Points on a hilly landscape, in no order, each with its height.
A ball rolls from a point to the lowest of its 4 nearest points, and stops where none of them is lower. Distance is the straight distance between rows; heights are no part of it.
<360>: [-12  26 -23  10   5  -5  -3 -26   1   8   7 -16   4 -14  20  -8 -11  16
 -18 -17  27  -2 -14 -17 -10  29 -10 -36   7   8   0  -3   5   2  10]  height 2.62
<16>: [  3  13 -18  -4  -2  24 -30 -44  20  11 -17  -8  -5 -15   5 -39  34   2
  -9  12 -16  21   3  22 -23 -39  22   0 -17  -8 -12 -19  15 -16  -1]  height 2.79
<1045>: [  5  34 -22 -21  15   5   9 -38   3  11   9  12   7 -14   5 -12  -5 -11
   7  -7  37  20  12  -8   6  15  -5 -23   9  33  11   4  24 -30  12]  height 1.25
<1432>: [ -9  -2  18  48  19   7   6   5  13 -18 -10 -24  -5  16  19  38 -20  16
  -3  13 -44 -23 -27 -30 -32  30  19 -24  29 -41 -19   4  12  62   3]  height 2.86
<1208>: [ 12 -12   7 -37   0  -5  20   1  23   0   3  25  17  27  -9  10   1 -17
   5   2 -12   7  36  41  -7 -33  -5  51 -16  -7  -2   6 -35 -43   0]  height 2.02
<905>: [ -9   3 -34  24  13  -2 -57 -14  22  -6 -22 -36  -1  24  17 -27  17  20
  -7  17 -41  18  -6   3 -33 -31  16 -11 -19 -27 -12 -23  -7  29 -16]  height 4.64
<1228>: [ -9  26 -16   1 -27  27 -37 -56 -30   7   8  13   5 -57   1 -41  31   1
 -12   3  13  13 -14 -11  15 -16   2 -36  -8  28  -4   7  57   9  -7]  height 2.65
<767>: [-16  16 -12  27  10  -1  -4 -16  18   4   0 -35  -1  17  17   2 -11  18
 -15   2 -12  -5 -25 -14 -26  19  -5 -15   1 -25 -11  -7 -10  19   8]  height 3.02
<1155>: [-10   8 -30  13  14  -7 -29 -21  30  -4 -10 -21   1  19  10 -21  19  13
 -10  12 -27  15  -2   6 -31 -25  11   2 -16 -26  -9 -21 -15   3  -5]  height 4.03
<317>: [-15 -18  18  17  16 -32  27  44  29  -5  -4 -11 -25  31 -11  17   1   5
   7   7 -40  -9   4   4   4 -10   2  43  -8 -26  -8 -18 -33  -9  13]  height 2.29
<401>: [-12  18   3  23   8  -9   4  16 -40  -4  16  21 -23 -42  23  38 -34  -2
  -6 -37  33  -5 -21 -47  24  61  15 -35  40  22  22  -7  16  25 -11]  height 4.08
<789>: [ -9  13  16  18  18 -12  35  15  -8   7   7 -11 -18  -8   2  12 -19   9
  -4 -20  24  -6  -7 -16   4  34   2 -22  31   7   4  -5   5  -9  25]  height 1.58
<891>: [-19   7  11  25  18 -18  31  16  19   3   4 -29 -13  21   3   8  -5  11
  -6   2 -10   0  -6  -9 -15  14   2  12  11 -17 -11 -12 -15  -1  25]  height 0.19
<1173>: [-15  25  -3  20  13 -10  14  -5 -18   7  11 -14  -6 -23  21  15 -18   7
 -13 -26  24  -7 -17 -33   4  47  -1 -34  27   9   4  -5  11   6  13]  height 3.13
<134>: [-13  12 -18  26 -22  16 -47 -34 -21   1  -5 -24  18 -25  33 -14  -9  16
 -26 -11   8 -12 -37 -24 -11  31 -12 -49 -17   3  -6   9   4  52 -16]  height 4.15
<931>: [  0  19 -16 -10   6   9  -2 -35  25   8  -9  -7   6   6   2 -19  14   0
  -2   5   0  11  17  20 -21 -16   4  10 -17  -5  -8  -9  -6 -24  10]  height 3.41
<98>: [-19  20  -3  31   6  -5  13  -7  -5   2   8 -20  -4 -10  21  11 -21  14
 -21 -17  15  -9 -28 -24 -10  48   2 -29  26  -4  -4  -6   6  14  11]  height 3.24
<854>: [  1 -79  44  -3  -2 -29  32  86  10 -11 -28   8 -27  13 -41  21   0 -16
  39  20 -44 -29  -5  21  33 -14  -3  72 -41 -11  -5   2 -10   5 -10]  height 2.81
<436>: [ 27   5   1 -45  -2  11  30 -17   7   7  16  30  22  28 -25   9   0 -27
  20   8  33  21  41  28  -4 -26   0  23  20   6  12  14  -4 -40  -3]  height 3.04
<51>: [-14   8  -2  37   6   6 -13 -20   2  -3  -4 -33   9   0  32  21 -24  19
 -17  -3 -17 -17 -36 -35 -31  40  -1 -36   7 -24 -16   5   2  50  -9]  height 3.33
<251>: [ -5  14 -23  18 -69  30 -77 -26 -77 -13  20  33  17 -73   4 -27  38   7
 -18   3   7 -28 -20 -28  42  -7  -8 -43 -12  34   9  22  23  49 -28]  height 5.01
<1452>: [ 41 -18  13 -58 -10  23   8 -49  -8  13  13  40   8  33 -17  -4  14 -40
  15  15  34  41  34  32 -10 -32  11  37  10  -5   3  15  13 -31 -27]  height 4.65
<656>: [-12   1  19  45  10  -1  25   2 -11  -8   4 -18 -10 -14  15  30 -29  12
 -19 -15  -5 -24 -32 -35 -23  50  16 -27  32 -21  -5   4  11  39   4]  height 3.95
<541>: [ -5  16 -24  28  -9  16 -50 -30  13   1 -14 -42   8  -8  20 -30  11  17
 -16   6 -25  16 -22  -9 -30 -17  -4 -34 -19 -13  -2 -12   6  37  -8]  height 3.82
<1405>: [ 23 -17  14 -42  -8  -4  31  16  14  -1  15  29  21  22 -24  20  -3 -19
   3   7  -4   5  41  42   3 -32  -2  46  -6  -8   1  11 -30 -48   0]  height 2.63
<872>: [ -5 -15  35   3   8  -8  53  45   6   0  -6 -14 -33  14 -21   9  -4   2
  15  -1   6 -10   7  10   7  17   2  20  18   0  -2  -3  -1  -9  28]  height 1.79
<260>: [ 16 -31  -5 -28  20 -20 -42  -6  37 -11 -15  31  18  25   2   1  16  -6
   2  -1 -48  12  34  29  -8 -52  21  48 -42 -16 -11 -12 -24 -36 -19]  height 3.75
<953>: [ -1  -2  -6 -19  11 -10  -7  -6  36   3  -4   8   9  30  -7  -1  10  -7
   0   2 -22   3  28  28 -13 -31   8  37 -27 -18  -9 -15 -31 -32  -3]  height 4.96
<538>: [  5  22   4 -18  10   0  32  -7  10  10  10   0   4  18 -12  -1  -2  -7
  11  -1  24   9  31  18   3   0  -8   1  15  19  -1   2 -11 -39  24]  height 1.97
<924>: [  0  11  11 -10  10  -6  44  17   2   9   2 -11  -7  11 -11   6  -9  -3
  10  -8  25   4  20   0   4  12  -5  -5  20  19   8   0 -10 -33  30]  height 2.31
<282>: [ 11 -25  35 -17   0  -8  61  62  -5   0  -7  -4 -22  16 -36   3  -9 -11
  27   5  20  -2  25  21  21   3 -10  23  16   8  15   6 -10 -21  24]  height 0.30
<127>: [-18   4  16  23  16  -9  39  20   4  -3   0 -18 -24   5   1   6  -8   8
  -1 -11  13  -5 -12 -10  -8  31   3  -9  28  -1  -2 -10   3  -2  29]  height 2.96
<44>: [-10  36 -25  -3   7  -3 -17 -33 -18   8  12  15   6 -35  19  -3 -10   1
  -6 -23  47   2  -7 -32  15  32  -9 -42   6  33  18  -4  22 -12   1]  height 1.50
<887>: [-11  23 -24   4   5   4 -12 -37   8   6  -4 -15   8  -5  13 -29   4  13
 -13  -6  11   7 -10   1 -16  10  -6 -19  -9   2  -6  -4   5  -2  12]  height 1.38
<1283>: [ -7  16 -26  23 -45  25 -67 -34 -44   2   0  -6  20 -54  17 -30  16  13
 -27  -8  14 -18 -34 -19  11  13 -14 -51 -14  18   3  11  18  49 -16]  height 4.32
<1313>: [-11 -31  36  30  21 -15  49  55  19 -14 -12 -12 -42  19 -25  14   1   0
  16  13 -21 -20 -10   4   2   9  18  35   4 -27 -10 -13  -4  11  21]  height 0.79
<679>: [  0  14  -5  32 -58  34 -66 -41 -49   4  16   0  20 -67   7 -33  37  18
 -30   5 -13  -9 -35 -14  19 -22  -9 -47  -9  23  -5  19  38  40 -15]  height 5.03
<907>: [ 19 -32  26 -32 -15 -10  44  47   7  -1  11  24  15  22 -36  22  -4 -17
   9   6  -7  -1  29  44  14 -28 -18  45   0   0  11  12 -33 -39   2]  height 3.22
<1038>: [-16  22 -18  22  -8  -4 -21  -9 -53  -1  13   7  -6 -36  36  26 -36  -1
 -18 -23  31 -23 -27 -49  14  66   2 -36  27  11  13   3   0  38 -28]  height 5.27
<602>: [  6 -54  42  -8  -3 -12  58  82   1 -10 -31   2 -32  19 -37   8   3 -11
  36   7  -3 -21   3  20  20   8   4  54 -16  -4   0   2  -2  -3  14]  height 2.04
<561>: [-14 -13  19  52  27 -12  27  24  22 -18  -6 -24 -25  23  -5  35  -2  16
  10  15 -45 -19 -21 -18 -19  17  26   0  25 -48 -15 -12   9  41  11]  height 1.96
<1304>: [ 34 -36  20 -52  -8   5  20  -3  16  -5  13  53  38  28 -17  20   2 -20
   1   2  -4   7  36  49  -8 -46  -3  57 -11 -15   2  21 -28 -46 -22]  height 2.18
<417>: [ 26  23   9 -29  17  -4  44  25   1   4  13  19  -2  12 -18  18 -12 -15
  33  -5  41  30  29   0  29   3 -13 -18  39  40  29   9   9 -35  23]  height 4.23
<685>: [ 18  15  -2 -39   1   3  42  -9   5   4  13  15  18  20 -21   6 -10 -16
  18   1  31  23  37  13   4 -10 -11  10  28  17  15  14  -2 -48  18]  height 2.57
<751>: [ 35  13  -6 -50  -1  25  24 -50  -4  11  11  29  17  24 -14  -5  -3 -34
  24  14  41  37  37  14  -4 -20   0  10  20  20   9  13  23 -39  -6]  height 4.69
<864>: [ 15   6  -5 -34  -4  26 -10 -52  16  14 -12   9   4  -1  -8 -25  22 -16
   3  10   8  25  28  24 -17 -32  16  30 -15  -5 -12   0  11 -31   2]  height 3.00
<41>: [-12 -27  29   6  12 -20  33  56  22  -5 -11  -4 -26  24 -21  18   3   1
  13   3 -27 -13  12  18   6  -6   4  49  -1 -18  -3 -13 -28 -12  14]  height 2.76
<830>: [ 19  12  -6 -40   6  14  24 -27  16  11   6  11  15  21 -17  -8   1 -15
   6   3  22  21  38  25 -10 -21   3  23   2   3  -7   6  -6 -43  10]  height 2.11
<344>: [  0  11 -27  22  -6  13 -85 -15   9 -12 -18 -47   4  11  24 -38  17  29
  -9  31 -59  16 -14  -6 -24 -44   3 -49  -9 -18 -13 -20  11  60 -21]  height 4.46
<325>: [-18   4 -20  31  23 -13 -23  -9  29  -6 -10 -35  -8  37  24  -5  -7  24
  -9  14 -29   4  -8 -13 -33  -4  10 -10  -4 -36 -15 -17 -17  24  -6]  height 3.72
<1016>: [ -8  23 -36  12 -23  15 -46 -43 -29   7   4   1  14 -48  18 -31  10   7
 -24 -11  26  -4 -29 -19   5  23  -4 -49 -14  21   3   6  23  18 -10]  height 2.93
<81>: [ -1  31 -27  -3  -8  19 -29 -62  -6  14   0  -2   5 -35   1 -42  18   5
 -12  -6  17   8  -5  -1  -8 -10   0 -28 -12  19   1  -3  34  -6   2]  height 1.61
<237>: [-10  24   2   8  18 -15  24   5  -7   4   9  -5 -11  -9  12   9 -17   3
  -2 -19  36   3  -3 -25  12  37  -6 -29  29  25   8  -9   9 -15  22]  height 2.46
<331>: [ -7 -29  16 -13   7 -30  18  48  32  -5   1  11   0  30 -18  27   0  -2
   5   7 -40  -8  19  18  13 -31   0  49 -22 -17  -5  -5 -41 -32   6]  height 1.70
<718>: [ -1 -59  39 -15  -3 -32  24  84  12 -13 -11  16  -9  15 -32  23   2 -12
  21   8 -41 -17   5  27  30 -23  -7  63 -31  -8   7   1 -28 -13  -7]  height 3.94
<387>: [ 16  13  -9 -37   0  25   4 -51  11  11   1  11  10   9  -7 -16  12 -18
   4   6  24  22  28  20 -12 -21   8  13  -6   4  -7  -1  13 -34   7]  height 2.27
<1249>: [ 32   7  14 -32  11   1  55  52  -7  -7   7  19 -14  13 -28  11 -16 -15
  43   0  50  29  29   8  29  -3 -14 -15  39  39  35  11   6 -30  17]  height 4.41
<263>: [ -9   3  -2  40  15   4 -18 -13  14  -8  -9 -40   4  28  31  18 -24  21
  -8  12 -34 -10 -27 -36 -33  24   5 -26   8 -38  -9  -1   1  55  -9]  height 2.64
<290>: [ -2 -11   5 -20   9 -11  12  14  32   2  -1  12   8  30 -14  11   5  -6
   0   1 -29   0  31  28   0 -24  -2  47 -19 -11  -7  -5 -42 -39   7]  height 2.87
<371>: [-18  14 -25  22 -30  10 -41  -4 -65  -6  14  23  -3 -30  47  24 -36  -6
 -19 -19  30 -36 -22 -55  13  56   2 -31  28   4  11  11  -8  63 -45]  height 6.57
<129>: [  7   3  26   5  21 -13  47  42 -15   3  -6  -2 -33  -8 -12   9 -19   3
  26 -24  31   5   1 -23  21  43   7 -28  38  28  15  -7  27  -6  26]  height 3.28
<932>: [ 17 -54  32 -31   0 -35  12  80  21 -12   9  35  26  18 -24  42  -1 -16
   1   3 -51 -12  20  29  25 -50 -20  60 -39  -6   8  15 -26 -24 -16]  height 3.80
<1081>: [  3  26  -5 -24 -10  27 -28 -71 -22  13  11  16  -6 -36  -1 -38  26 -10
   2   8  18  27   1 -10   7 -19   4 -20  -3  31   3   4  64  -9  -2]  height 2.42
<1342>: [-14  11  -8  25 -21  18 -30 -23 -44  -6   4  -9   8 -21  43  23 -30  11
 -29 -15  10 -32 -33 -46  -9  61  -4 -38  16  -6 -11  13  -1  59 -28]  height 5.06
<1450>: [-10  -7 -18  -5  22 -29 -19   2  39  -7 -13   1   4  30   4   3  13   9
   4   4 -42   1  22  19 -11 -30  15  34 -24 -21  -7 -23 -36 -22  -4]  height 4.02
<138>: [-15 -34  24   3  13 -36  19  55  28  -4 -10   0 -17  28 -16  22   8   2
   9   8 -43 -12   9  15  15 -21   8  53 -18 -22  -3 -18 -36 -17   6]  height 1.49
<564>: [  0  12 -28   1   8   9 -40 -30  32   4 -18 -15  -4   3   5 -32  28  10
  -6  15 -27  19   5  16 -28 -33  19   9 -24 -17 -12 -22  -5 -11   3]  height 3.42
<1105>: [-19  -5 -15  17  26 -36 -10  13  32  -6  -6 -20 -13  42   6   8   0  14
   0  12 -44  -3   4   1 -13 -15  15  24 -11 -36  -6 -27 -39  -3   2]  height 2.66
<1246>: [-13  12 -44  16 -48  19 -68 -16 -70   0   2  22   5 -43  37 -11  -6  -3
 -16 -14  33 -31 -21 -55  22  39 -10 -36   2  24  18  16  -3  61 -45]  height 5.96
<478>: [-18   6  -1  34  18 -10  20   3  13  -2   4 -31  -9   9  20   4 -11  16
 -16  -6   0  -8 -21 -18 -17  29   3 -13   9 -16 -10  -6  -6  16  17]  height 2.34
<714>: [ -2  36 -33  -8 -14  18 -41 -51 -32   3  11  20  10 -56  10 -33  14   1
  -7 -13  32   7 -17 -20  20  14  -2 -40 -13  38  17   4  44   0 -14]  height 2.10
<125>: [  3   0 -21 -13  14   2 -34 -23  37  -4 -19   5   6  24   3 -14  22   3
   2   4 -33  10  21  27 -20 -43  21  26 -33 -19 -12 -29 -21 -28  -9]  height 4.76
<845>: [-17 -15  27  34  22 -16  39  36  20  -7 -10 -23 -33  19  -9  14  -1  13
   6   6 -21 -18 -15   0  -7  15  12  20  18 -26  -8 -12  -3  14  23]  height 0.83
<14>: [  1  23 -25  14 -12  21 -44 -54  -6   8  -5 -14   8 -41   8 -42  29  16
 -19   5   7  12 -17   1 -15 -15  -1 -30 -16   4  -7   0  32   9   3]  height 2.30
<323>: [ 12 -26   4 -34   4 -18  -4  18  36 -10   1  32  23  30  -8  22  -1  -7
   3  -1 -35  -4  32  36   0 -42   0  59 -31 -16  -6   1 -40 -39 -13]  height 0.22
<455>: [ -4 -44  42   2   6 -18  43  66  11  -7 -13  -8 -35  22 -34  14   7  -8
  23   6 -21 -18   3  18  20   0   8  52 -10 -15  -5  -2 -14  -8  17]  height 1.66
<674>: [ -5  17 -24  25 -19  21 -56 -37   2   5  -8 -28   7 -25  13 -39  24  21
 -20   9 -19  10 -28   0 -20 -21  -3 -35 -17  -4  -8  -5  17  25  -1]  height 3.21
<1195>: [ 44 -66  27 -45   8 -11 -22   4  32  -5  15  69  50  24  -1  26  -3 -25
 -11  -7 -39   5  28  39  -9 -63  -3  61 -42 -12   1  25 -17 -33 -42]  height 2.32
<698>: [-11  15 -20  33  -5   2 -29 -27  -1   6  -5 -30   9  -8  35  -7 -16  21
 -23  -4  -4 -11 -34 -25 -24  35  -7 -33  -4 -16 -12   6  -1  43  -9]  height 3.70
<630>: [ -4   8 -12  25 -68  39 -79 -27 -56  -3  12   1  22 -65  17 -30  23  16
 -27   2 -10 -21 -32 -23  25  -8 -16 -49 -12  24  -1  24  16  57 -23]  height 4.71
<974>: [ 18 -19  25 -36 -10  -2  55  44   3  -3  11  17   8  28 -33  20  -8 -20
  20   4  17   3  34  39  16 -20 -14  31  12  10  12  15 -24 -30   9]  height 3.01
<882>: [-20 -14  12  46  29 -22  23  28  27 -14  -1 -25 -23  36  -2  24  -2  16
   8  17 -48 -14 -12 -10 -15   2  19  10  16 -43  -8 -14 -14  28   8]  height 1.51
<785>: [ 23 -52  38 -33 -16 -18  32  72   4 -12  15  29  21  16 -36  31  -5 -17
   3   2 -23  -3  17  46  21 -36 -28  56 -17  -2   9  20 -29 -28 -15]  height 3.34
<153>: [-24   0   3  33  25 -22  14  13  27  -3  -3 -29 -19  32   7  16  -2  12
   1  10 -30  -2 -12  -4 -16   4   9  15   8 -36  -8 -19 -17   8  16]  height 1.95
<823>: [-11   3  15  11  18  -8  43  19  17   9   1 -16 -18  17  -9   2  -6   5
   2  -3   4  -2   4   4  -5  10  -3  16  11  -7  -9 -10 -14 -16  30]  height 3.16
<917>: [ -4  17  -9  24 -35  35 -58 -45 -28   6   8  -9  11 -61   7 -41  33  15
 -27   6 -11   5 -27  -6   3 -30  -4 -42  -9  14  -6   8  45  23  -8]  height 5.61
<1481>: [  4  31 -22 -21   1  18  -9 -51   8  13   4   4   7 -16   2 -31  13  -3
  -3   1  25  17   9   5  -5  -5   1 -13  -8  16  -1   1  26 -30  14]  height 1.24
<902>: [-11  -5  18  42  -4  26   3  -9 -21 -18  -4  -5   9 -17  28  51 -41   7
 -24 -10 -24 -34 -34 -42 -23  54  11 -34  35 -29 -16  17  13  70 -17]  height 4.39
<1104>: [ -3   2  30  10  19  -7  49  30 -10   1   1 -14 -31  -8  -9  13  -9   1
  12 -19  30  -3  -2 -15  11  35   7 -16  35  12   2  -7  16  -7  34]  height 2.67
<1220>: [ 18 -70  34 -24 -13  -7  53  88 -14  -5 -15  11 -20  14 -53   2  -5 -26
  36  14   7 -15   2  38  31  -5  -9  48 -15  11  12  19 -15 -10  -6]  height 2.48
<311>: [-14  23 -23  26  -2   0 -21 -27 -18   4   3 -13  10 -22  28  -7 -13  12
 -22 -17  26  -7 -28 -30  -6  39  -6 -38   2   6  -4  -4   1  20   0]  height 3.60
<1274>: [  9 -21  38  -5   7  -8  62  57  -2  -3 -13  -7 -29  14 -33   0  -5  -7
  28  -1  15  -3  13  18  15   9  -2  23  16   9   3   2  -1 -17  31]  height 0.88
<1015>: [ 29   1  18 -35   4   1  54  47  -8  -4  18  18  -3  20 -36  12  -9 -18
  38  10  39  18  35  26  19 -15 -12   5  39  25  28  10  -9 -39  14]  height 0.39
<1389>: [ 12 -56  40 -25 -13 -18  45  82  -2  -7  -3   8  -9  14 -41  14   1 -17
  19  13  -7  -8  13  42  27 -19 -15  53 -13   8   3  14 -25 -17   6]  height 2.83
<589>: [-12  19 -19   9  13  -6  -4 -14  30   5  -5 -30   5  18  13 -17   8  11
  -8   4  -7   5   3   6 -24  -5   4   2 -12 -18 -10 -17 -18  -3  14]  height 3.83
<1225>: [ -9  18 -20  25 -26  23 -57 -40 -20   3  -3 -21  21 -39  22 -35  15  21
 -26   0  -2  -1 -38  -7  -9   1 -16 -48 -19  10  -7   5  20  45 -13]  height 4.80
<581>: [ -3  18 -26  12  -3  16 -47 -40  22   2 -19 -22   3  -9   6 -39  30  15
 -13  15 -26  16 -10  14 -26 -34  15 -15 -22 -11 -13 -19  11  13  -3]  height 3.35
<1248>: [  7  35 -27 -26   4  16 -21 -54 -20   9  10  20  11 -31   1 -29   8 -10
   2  -7  32  24  -1 -21  11   7   0 -33  -5  39  11   3  46 -18   3]  height 1.63
<158>: [ 27 -26  31 -32  -9  -2  58  72 -17  -6   1   9 -14  16 -44   4  -5 -25
  43  11  35   9  28  35  23 -11 -15  15  22  23  25  13  -8 -26  13]  height 3.14
<886>: [-12  20 -16  10  13  -1   8 -20  19   7  -2 -20   1   9  11 -10  -2   7
  -9  -1  10   5  -6  -1 -21   8  -2  -3   0  -1 -10  -8  -8 -18  16]  height 2.38
<1458>: [ 42 -48  18 -50   3   3 -10 -12  29   0   4  55  32  28  -5  23   7 -23
  -6  -5 -18  16  28  40 -10 -53   3  64 -31 -18  -4  12 -22 -40 -40]  height 1.47
<32>: [ 35  15  -2 -57  -1  37  -2 -73 -12  18   9  30  -2   6  -7 -26  15 -32
  23  13  36  48  22   4   0 -18  12   2  10  22   8  12  48 -24 -11]  height 3.97
<573>: [ 12  30   5 -23  19  -2  38  10  -4   6  13  10  -4   4  -7  11 -16  -7
  24 -11  41  21  22 -14  19  10 -12 -22  34  43  22   7  12 -37  21]  height 3.90
<1239>: [-12  -2  -1  43  23 -15  -5   7  26 -10  -9 -31 -16  45  16  28 -10  18
   8  17 -51 -10 -22 -22 -29   6  16 -10  12 -51 -12 -13  -9  42   2]  height 0.31
<853>: [ 33 -45  25 -45  -8 -15  18  28  21  -8  23  46  43  21 -23  39   0 -26
  -3   1 -23  -2  27  47   3 -49 -11  63 -20  -9   2  23 -36 -37 -27]  height 2.91
<638>: [-16  30 -29  11  -9   0 -36 -31 -36   7  10   4   9 -35  27  -1 -12   2
 -18 -22  38 -10 -23 -37  12  43  -1 -46   2  26   9  -3   9  23 -14]  height 1.26
<753>: [ -7  19   2  23  16 -12  22  13 -23  -2  10   4 -18 -27  13  21 -23   4
  -2 -29  33  -6 -14 -37  16  52   3 -32  34  21   9 -12  18   3  12]  height 2.99
<274>: [ 26  -3   3 -47  -6  15  27 -21  10   4  13  28  22  28 -14   4   1 -24
  13   6  19  22  40  32  -3 -30   0  36   2   0  -1  13  -9 -41  -8]  height 2.77
<821>: [  6 -80  45 -16  -5 -27  25  97   1 -10 -21  13 -22   9 -35  17   2 -21
  31  20 -27 -25 -12  28  38 -11 -10  68 -44  -5   4   4  -9  10 -14]  height 3.73
<1349>: [  9   9  23 -15  23  -4  44  42 -10   0  -3   3 -24   1 -17   9 -18  -5
  33 -16  38  15  10 -10  28  22  -3 -22  32  34  24   0  17 -17  34]  height 4.04
<834>: [ -1  21 -17  -1  -2  19 -25 -48  16  14 -11 -10   8 -14   1 -41  19   7
  -6   2   5  15   4  13 -20 -23   7  -8 -13   1 -10  -8  18 -13  11]  height 2.07
<173>: [ -1   8 -31  19   3  11 -79 -14  15  -7 -21 -39   1   7  14 -36  21  28
  -9  29 -54  19  -2   0 -20 -54  19 -26 -10 -23  -6 -25   4  35 -22]  height 4.74
<1096>: [-11  25 -24  26  -9  16 -48 -31   1  -1 -10 -31   7 -10  22 -23   9  22
 -21   1 -10   6 -27  -7 -21  -2  -9 -37 -18  -7 -13 -12  12  27  -7]  height 3.86
<161>: [ 12 -84  45 -23 -12 -32  22 104   2 -10 -11  22   4   5 -36  23  -3 -26
  19  12 -38 -21 -14  35  43 -29 -26  60 -53  -3   7  23 -10   7 -25]  height 5.24
<321>: [-12   9   4  36  -1   0  -1  -7 -33  -3   9  -1  -5 -29  34  42 -37   8
 -25 -21  15 -27 -28 -44  -6  59   9 -39  37 -12   1   8  11  41 -13]  height 4.48
<752>: [-13  12 -24  16 -37  18 -55 -23 -55   4  -1   5   7 -34  39  -2 -21   5
 -17 -16  21 -33 -31 -42  11  51 -12 -39   0  11   0  16  -5  63 -43]  height 5.28
<721>: [-11  17 -33  18 -40  12 -66 -35 -57   1   9  16  13 -54  20 -21  11   5
 -19 -11  26 -14 -28 -30  24  22  -3 -49 -10  32  17  11  16  44 -30]  height 4.99
<571>: [-12  15 -12  26  -7  -4 -20 -24 -29   3   4 -18  12 -22  33   8 -22  15
 -26 -16  20 -16 -35 -34  -8  47  -6 -39  15  -1  -3   6   0  35 -10]  height 4.49
<430>: [ -1  29  12  -6  19 -16  36  16  -8   9  12  -1 -14  -7  -2  10 -18   1
  10 -20  36  14  11 -22  17  31  -8 -23  35  33  16  -2  14 -25  27]  height 3.03
<318>: [ 10  26 -11 -29   4   5  22 -31  11  14   6   4   9   6  -6  -9   2  -9
   6   3  28  15  22  14  -7   0  -9   3   3  12   1  -1   2 -37  15]  height 1.71
<794>: [-16 -14  27  18  13 -16  50  37  11   2  -5 -17 -30  15 -13   9   0   5
  11  -2  -4  -7  -3   4   0  16   6  22  17 -12  -7 -10  -9  -5  28]  height 2.35
<635>: [-13  16  -7  27   8  -6   2  -1 -30   1  11  -1  -3 -26  26  24 -30   5
 -16 -32  33 -20 -24 -44  11  62   8 -40  34   9   7  -7  11  19  -6]  height 3.61
<259>: [ 30 -42  10 -39  13 -14 -30  -3  37  -5  -6  52  33  26   0  18  11 -16
   3  -5 -44   8  38  36 -14 -60  14  55 -44 -15  -6   2 -20 -38 -30]  height 2.45
<1065>: [  0 -16  31 -13   5  -9  53  48   6  -3  -1  -4 -16  18 -22   3   0  -9
  12   4   5  -7  23  23  13   0 -12  34  10   1   1   2 -25 -27  30]  height 1.13
<147>: [  4   8  12 -30   4  -2  46  18   6   3   5   4   0  19 -21   9 -11  -9
  15   0  20   6  33  19   6  -6 -10  13  18  15  10   8 -15 -42  21]  height 2.24
<1457>: [ -5  24 -27  10 -25  18 -43 -54 -22   9   2   2  17 -47   9 -36  21  13
 -21  -6  18   3 -25 -12   0   2  -5 -42 -18  23  -2   2  37  17  -4]  height 3.19
<798>: [ -7  12 -31  24   0   9 -56 -19  18  -5 -16 -41   7  15  25 -25   3  26
 -11  22 -34  12 -24 -11 -30 -13  -4 -37 -21 -25  -8 -12  -2  48 -16]  height 4.26
<420>: [ -2  36 -29  -8   3   7 -15 -45 -12   6   5  -1  10 -27   7 -21   7   2
  -9  -7  33   5 -11 -15  -3  14  -5 -30  -9  27  -1   2  20 -12   5]  height 1.17
<492>: [ 12  29 -16 -38   6  24  -3 -62  -4  11   5  21   5 -14  -5 -26  14 -22
  10   2  36  32  18  -4   5  -7  -1 -15   2  28   5   9  43 -25   6]  height 2.26
<1164>: [ -1   5   5 -17   6  -6  32  11  19   2   4  -3  -2  21 -13   9   1  -6
   5   2   1   6  27  20  -1 -10  -7  32  -2  -3   0  -5 -30 -35  19]  height 2.78
<925>: [ -7  22 -26  12 -35  26 -56 -52 -46   6  13   9  16 -61   7 -38  27   8
 -26  -7  13  -1 -29 -19  17   1  -7 -49 -10  28  -1  11  44  26 -13]  height 3.47
<342>: [ -1  11 -13  29 -26  34 -76 -23  -2  -1 -11 -37  15 -29  22 -36  18  31
 -25  19 -42   4 -29  -6 -14 -34 -13 -55 -18  -2 -10   1  23  56 -14]  height 4.00
<108>: [-14  21 -33  17 -23   6 -50 -31 -40   2   3  -6  17 -34  33 -14  -5  10
 -26 -19  24 -14 -29 -36   9  38 -16 -46  -4  16  -1   8   3  33 -18]  height 3.76
<1417>: [-15 -45  31  32  21 -25  35  55  18 -14 -20   0 -39  21 -28  22  14   4
  29  17 -43 -21 -10   6   7  -3  23  47  -2 -41 -13 -16   3  17  13]  height 1.14
<288>: [ -7  26 -19  -3   7   5  -3 -37   7  15   1 -13   6 -11   9 -27   5   3
  -8  -4  24  12   7   0 -14   5  -6 -19  -4   7  -7  -2   4 -13  19]  height 0.55
<1073>: [ 36  10  -7 -52   7  13  38 -27  -1   6  24  39  13  24 -16   8  -6 -29
  30  11  41  38  38  16   2 -21   1   7  36  14  22  22   9 -41  -7]  height 3.62
<1387>: [ -7 -25  13 -10  18 -37   9  44  31  -7  -3   2  -4  36 -10  21   5  -5
   8   0 -43  -9  22  20   9 -26   3  50 -23 -19  -4 -12 -40 -21   0]  height 0.28
<1483>: [ -4 -58  41  11   7 -21  43  67  13 -16 -25   1 -42  17 -37  12  12 -11
  35  20 -28 -30  -4  17  23  -1  11  59 -22 -21  -4  -8  -4  12   4]  height 1.59
<132>: [-13   5  -7  -1  17 -14  10   7  34   2  -1 -16   1  28   0  -2   6   4
   0   3 -25   2  16  24 -14 -10   0  28 -10 -17 -10 -15 -34 -29  12]  height 5.05
<449>: [-18  15 -28  20 -32  17 -39   1 -73 -10  10  36 -15 -33  51  37 -44  -7
 -16 -11  26 -43 -10 -68  17  62  12 -18  46  -1  13  17  -3  70 -55]  height 7.15

Where does a ball stop that starts at each point below?
<1155>: <288>
<679>: <288>
<541>: <288>
<371>: <789>
<161>: <1313>
<344>: <288>
<718>: <1313>

Call two points neighbours if one is among the 4 nearest of the other. Go from one point of each pair to the other, from neighbour to neighbour, staying as low as possible. Name the highest point that can't be avoided.
<1239> / <789>: <127>
<282> / <891>: <794>
<1015> / <1313>: <974>
<282> / <1387>: <1105>
<891> / <1239>: <882>
<323> / <1458>: <1304>
<891> / <1313>: <845>
<288> / <638>: <44>
